Points, in no order, along strands that fork, close into loops and pass close to each other.
Two points are linked if the straight distance between their rows is under 89.3. Some points are linked to none.
deg: [ 39  -1  -2 -23  -2  17  76  57   0  30   3 -30  47   2  -2  12 -32  19
 -65 -19  43]
namik: [-40   9  20   1  16 -10 -17 -60  24 -55 -27  30  -8 -39  -1  55 -26 -53
 -14 -21  13]
gom: [-19 -17  18   4   3  44 -26  13  10  56  37   8 -77  14 -13  16  -2   2
  11  28 -59]
toko: [-42  24  27   5   8 -16 -57 -27   4 -30   0  38 -33 -38  -6  53  -6 -34
  -6 -25   3]
Miz: [ 25  24 -22 -21  14  -8  -7  40 -35  32  38   5  39  27  29  -4  53  47
 -15  -8   1]
Furo: [ 13  12  32 -12  15  -7  -9   6   7  20  39  11  14   2  -8  61  22  -2
 -36  -3  22]
gimi: [ 21 -33  -8  -4 -13  51 -42 -23 -26 -20 -19  -2 -21   8 -10 -38 -15   8
  35  26 -83]
fes: [  3 -58  21   0 -27  36 -62 -21 -19  15 -19   2 -54 -46 -39  33 -27  32
  15  20 -33]
tomu: [-21 -19  21 -18   3  44 -21 -22  13  24  -1  -5 -17 -28 -10  74 -48 -33
 -16  22  -9]
fam: [ 17 -43 -12 -18 -52  18 -33 -23 -25 -24 -59 -25  -4 -42  -9   3  -9  38
  39   5 -19]
tobu: [ 10 -51  11  -7 -24  37   1  -1  10  -6 -39  -3 -15  -4 -64 -29 -32  -2
  43  36 -43]
pilaz: [ -8  -9   7  11 -45  42 -16   2  33   2  -6   0 -90 -32 -20  -4  -8  15
  61 -32 -14]
Reg: [ 27 -29  12 -16   9  11  -6  -2  17 -12 -13  -8 -18 -37 -57  17  -8  -2
   4  19  25]
zun: [-43  24   1   9   7   5 -94   1 -39  -4  -4  32   0  -3  28  20   8   0
  32  -6 -43]
lunef: [-28  15  36 -18  22 -17 -41 -57   9 -83 -18  16  18 -20 -10  20  -6 -38
 -19   4   3]
pote: [-42  36  31  17  27 -48 -18  -7   7  16  41  53 -10   0  26  40  12  -3
 -12 -28  37]
pupiz: [-12 -37   0  -6 -19  58 -31 -38  -2  17 -17  12 -46 -49  -1  50 -70 -17
   4  29 -40]
rifot: [ 41 -42 -34   1   4   0  45  23  26  18 -37 -29  51  36 -58 -47   5 -17
  -2  12 -22]
gige: [-42  38 -57  -6 -31   5 -27 -10 -31  20   4  11  17  -6  55 -38  -7 -19
  78 -15 -11]
lusaz: [-28  -2  25  -7  14  -8  33 -44  39  -7   1  -1 -42 -52  -3  38 -19 -21
   3 -17  29]
Bir: [  6  10  55   7  13   6  36  18  29 -33  25 -11  -3  38   6  12 -13 -14
 -35   5  25]
leg: [ 15  18 -72  36  -9 -41  50  -1  42   8 -23 -29  27  -2  34 -37  28 -22
 -10 -19  17]
goko: [ -1 -13  14 -17  13  13 -29 -48  -4 -61 -19   8  11 -29 -39  36  -5 -16
  -9  17   4]
zez: [ 14  18   4 -14  -4  32 -13  14 -43  16  24  -6  35   8  31  22   2  20
 -38  13 -10]
Rokad: [ 31   6  -1  15  21 -68  38  -6  34   3 -11  -6   3  -7 -20  -1  44  26
 -33 -10  46]
kibug: [ 42 -36 -49 -28  -8  11  15  13 -45  71  14 -20  23  -8 -30 -13  10  55
 -33  29  -4]
niliv: [  4   9  56 -16  32 -19  17  45   9 -13  38   8  10   6  -4  48   7  34
 -73 -17  61]
dupu: [  1  -5  30   3   5  31 -43  26 -48  11  28  13  17  31  22  39   4   7
 -45  38 -49]
nilo: [ 31  26  15   2   0  24  46  38  -9 -19  35 -30  12  48  45 -43  -4 -11
 -27   8 -16]
baso: [  7 -60 -11 -25  -5  40   4 -46  -8  22 -22   1  -8 -26 -41   9 -61   5
   2  33 -25]
kitiz: [ -3   9 -21 -15   8   3  -4 -21 -14 -28 -18 -16  28 -19  19   4   1 -18
   6   8  -4]
diga: [ -4  -1 -26  10 -62  42   3   3   8  24   3  -3 -66 -38  16 -20 -14  19
  74  -6 -24]
Foza: [ 30  -3  20  -8  15 -16  49  23   1 -19 -20 -29  57  35  -9  -4  28  16
 -61 -14  26]
kopa: [ 33 -18  13  31  29 -57  38  34  41  -4   4 -16  -8  58 -36 -44  48  22
 -40   0  14]
Funim: [ 50  -8 -34 -20   1  10  54  27 -12  13 -20 -41  78  13  -5  -2  32  18
 -62  -9  23]
Pufa: [ 32 -43  36 -30   4  37  28  11  -1  38  20  -3  11  46 -34 -10 -44 -14
  -7  25 -28]
bif: [-12  11 -51  -3 -33   6   1   5 -27  15   0   6 -15   1  41 -55 -10   1
  60   7 -43]
kamod: [ 30  -5  20 -21  -1  49  33  30 -27 -14  -2 -21  56  25   4  -4 -30   5
 -49  11   8]
pum: [-66  14   8  18 -18 -18 -72  -3 -25  39   9  44 -37 -24  -3  33   0  15
  43 -51  20]
Gevif: [  2 -25  16 -27 -16  50 -32 -37 -34  15  -9  10  31  -2  25  34 -50  -7
 -54  42 -49]
rab: [-72  38  44  30  11 -27 -16  -1  20  36  47  43 -44   0  27  46  -5 -32
  -6 -45  16]
repaf: [-33  19  -4  -6 -17  36 -22 -28  -8  -9  -4   9 -15  -9  30   5 -28 -42
  35  13 -50]
zemu: [-28   5   2 -11  -7  17   4 -35   7  21 -11  -5 -26 -48   0  64 -18 -17
  -6  -5  18]
nazud: [ -5  17   8 -10 -13  28  26   8  21  -7  14 -14 -20  11  19  -5 -16 -35
 -10  32  -9]
gepud: [-16 -13 -30  -7 -52  43  11 -14  -1  43   4   5 -54 -25  26   1 -37 -17
  43  22 -51]
miboz: [ 23  19 -27 -12 -11   9   5 -15 -23 -37 -23 -31  50  13  30 -42   5 -17
   7  28 -28]
fibul: [  7 -19 -43  62 -13 -44  35 -11  51 -13 -33 -35 -23 -14 -14 -36  17  -3
  28 -32  12]
ziz: [ -3  30  38  19  16 -20  -4  26   8 -30  42  16  -3  60  34 -10  23 -17
  -9   6 -31]
kogi: [ 26  15   7 -14   5  39  38  62 -38 -23   4 -15  70  25  39 -12 -19  46
 -68  -3  30]
dobak: [ 30 -26 -13  18  25 -20  50  41  27  -1  -4 -25  25  51 -55 -44  33  -3
 -19  -2   3]
tud: [-90  33  -2  17  12 -59 -41 -23 -14  11  18  51  -7  23  46 -30  -9 -20
  17 -45  49]
zot: [-15  38 -31  -9  26 -29 -11  16 -32  52  43  21  31  11  30  26  49  36
   8 -24  30]
zuz: [ 23 -25  -3 -25   5  31   4 -25   2  27   9  -4   2 -27 -30  28 -18   7
   1  29   3]
dibos: [-12  25  -6  24  12 -39  -5   4  13 -10  13  33 -24   1   6 -26  49  14
  45 -16  10]
Bana: [-91  16   3  19   1 -33 -58 -17 -14  36  17  57 -21 -25  26   1  -1  -5
  25 -58  52]
vafo: [-10  40 -38   0 -21  -8  52 -18   0  21   2  -4  12 -18  46  -6   4 -33
  20  -4  13]
Sevod: [  5  11 -41 -18  12 -11 -25 -31 -31 -18 -38 -16  31 -33  14   4  15  27
  36 -15   7]
topo: [ 13  15  27   4  33  14  27  54 -25 -40  -3   1  39  12  46  12 -15  33
 -87 -15  51]
Pufif: [ 15  14  36  11  22 -27  33  15   9 -48  11  -4  24  39  17 -15  17   2
 -58   2   9]
mim: [-19  38 -38   9   3 -47  14   3 -19  47  31  12  17   2  14 -17  39  18
  21 -23  57]
dud: [  8 -47  16 -12   0   6  18  -5  46 -28 -25 -17 -28  11 -74 -24 -44 -37
  46  21 -23]
Pipa: [-28  47  17  10  14 -30   6   2  -6 -17  21  16   9  21  56  -5  21 -11
  -2 -16   3]
tobup: [-28  29 -42 -18 -25 -18 -39 -14 -38 -13 -16  10  20 -13  31 -17  11  13
  52 -15  -9]
vufud: [ 37 -54 -22  36 -10 -21  -5  29  28  -8 -36 -33 -11   0 -83 -31  14  17
  34 -18  11]
bekep: [  4   7  38   9  -8  28  59  48  18   8  24 -11  -3  37  22 -13 -24 -19
 -16  15  -2]
Mubo: [-24 -10  -5  -6 -30  51 -26 -33  -2  -9 -10   4 -30 -59  17  19 -33 -18
  31   9 -19]
nelur: [-32  39   2   4 -21  12  20 -39  12  -4   2   8  -8   3  52  -5 -14 -46
  32  -6 -10]
Bikaz: [ 28   5 -47  -5   3 -19 -10  30 -25  24  19  -9  15   2  -8 -20  64  33
  12   6  -2]
mar: [ 27  22  -5  -8  -7  26   5  29 -24 -18   3 -10  39  49  26 -42  10  -5
 -19  29 -33]
vedi: [ 16 -34 -16  52  -8 -38   8  18  43 -31 -50 -51 -19 -12 -47 -19  24  33
  40 -38  29]
Vude: [ 54 -17 -26 -28  11  11  19  10 -29  47  -1 -21  47  -6 -19   3  35  27
 -39  12  35]
Det: [ 15 -13 -33  -3 -30  37 -27  -6 -27   6   0   5 -28   5  30 -44   3  11
  41  37 -65]
dumu: [ 18 -11  59 -19  36   7 -34  -2  -2 -24  11  10  30  10 -44  29  -2  -5
 -55  19  -1]
Levun: [  34  -45    4   -4   22  -16    7   21   12   -6  -13  -17  -13   -9
 -104   -9    3    8   21    0   18]
Zuke: [ -5 -24  10  -6   0  10  66 -22  57 -20 -23 -30 -22  11 -35  -9 -45 -48
  40   9 -13]
topir: [-24  14  -4  10  -3 -19  30 -48  43 -24 -13   8 -50 -27   6  -9 -13 -33
  32  -4  16]
fegi: [ 40 -51 -63   0   2   1  -4  27   1   7 -53 -37  48  15 -42 -51  10   9
   7   2 -33]
loza: [  5 -34   6 -12 -11  60 -15 -11   5   8   6  11 -43  -2 -33  -2 -26 -17
  36  35 -33]
Bip: [-42  31 -14  -1  -2 -14  -9 -37 -11  26   6  22   4 -27  41  28 -13 -18
  22 -25  33]
Fen: [-70  26  16  25  11 -19 -61  -4  -5  19   7  42 -29 -30 -11  39  10 -37
  21 -37  -9]
komet: [ 18 -30  42 -19  26  16 -60  10 -31   7  32  27  15  11 -38  11  16  14
 -40  27 -22]
paz: [ 12  32 -33  21  16 -66  18  -3   8  19   0   4   3 -11  -2 -20  58  43
   3 -18  47]
beti: [ 12  25  66  10  42 -17  20  31  11 -48  19  -6  19  25  20  26 -20  20
 -89 -24  56]
nili: [-24  33  39  -2   9 -29 -10  -5  -9 -14  24  28  16  -1  33  60   8 -10
 -41 -14  35]
seme: [ 12  18  35  -9  39 -26  21  15  19  39  39   5  -8 -23  -8  67   3  16
 -59 -13  59]
mapu: [ 27 -64 -12  -5 -46  30 -38 -31 -36 -29 -47 -13 -13 -12 -25 -31 -36  26
  35  24 -42]
sabam: [ 22  30 -26  28  16 -66  -2  25  15 -13   6  -1 -22  39  -2 -45  64  24
  34 -10  -3]
zetam: [-13 -32  17   9 -30  40 -13   2  44   5  -1   2 -84 -11 -25 -14 -32  -8
  57  23 -31]
Zozer: [ 16  25   4  11  31 -39  11  34   0 -18  33  14  -6  57  14 -49  57   6
  12   8 -25]
gesa: [ 27 -17  54 -19   3  37  -2  12 -19 -14  -2   3  38  24 -11  27 -32   3
 -51  29   2]
lebak: [ 42 -10 -53  -3  11   3   0  11 -15   2 -21 -28  34   7 -18 -38  48  21
   2  23 -19]
duka: [-69  46   0   4  11 -61  -9 -28 -10 -18   9  37  20  41  60 -12   4 -13
  -1 -31  30]
vopam: [-33  25  -8  33 -10 -58  -1 -10  16   5  10  42 -26 -20  12 -16   8   0
  32 -45  45]
voded: [ 33   0  20  19  23 -58  46  11  56  -4   9  -6 -17  35 -24  -4  21   8
 -61  -5  39]
Vutil: [-11  11 -63  41 -18 -71  52   3  30   0 -42 -26 -11  -4  34 -44  16  -9
  33 -39  20]
vamu: [ 17 -24  48 -20  17  35 -49  30 -32   9  39  17  12  49 -24  15 -10  14
 -58  50 -72]
Tiz: [  3  -3  -1 -12 -28  -2 -51 -28 -22 -24 -41 -12  11 -52  -3  24   3  35
  37 -21  13]
tafar: [  0   3  -6  -9 -12  40  36 -29  34 -12 -19 -35 -16 -14   2 -17 -25 -44
  30  13 -14]
bab: [ 14  20 -56   7  -6  -4  40  13   3  13  -5 -24  26 -11  25 -35  16  -8
  17   7   1]

How many points has the smallest loop of links through each point below? Write 0 if it is on no loop.
Bikaz: 12
Det: 9
lunef: 0
Reg: 0
dud: 0

A fork is a point with three links, a tip a point with one. Leave the first point through the second and follow the links. Name the first fork or tip that comes.
Levun; vufud: topir
gepud; diga: bekep
vopam; dibos: goko
gesa; kamod: rab
lusaz; zemu: baso
namik; toko: vopam
pote; nili: zez

A piece is all that can be reached along the links. How many separate loops has the piece of each point below (a circle has one, a figure eight two, a Y none), and how many tips (points with one link)?
Vude: loops 1, tips 2
dupu: loops 0, tips 2
namik: loops 0, tips 2
kopa: loops 1, tips 0
zemu: loops 0, tips 2
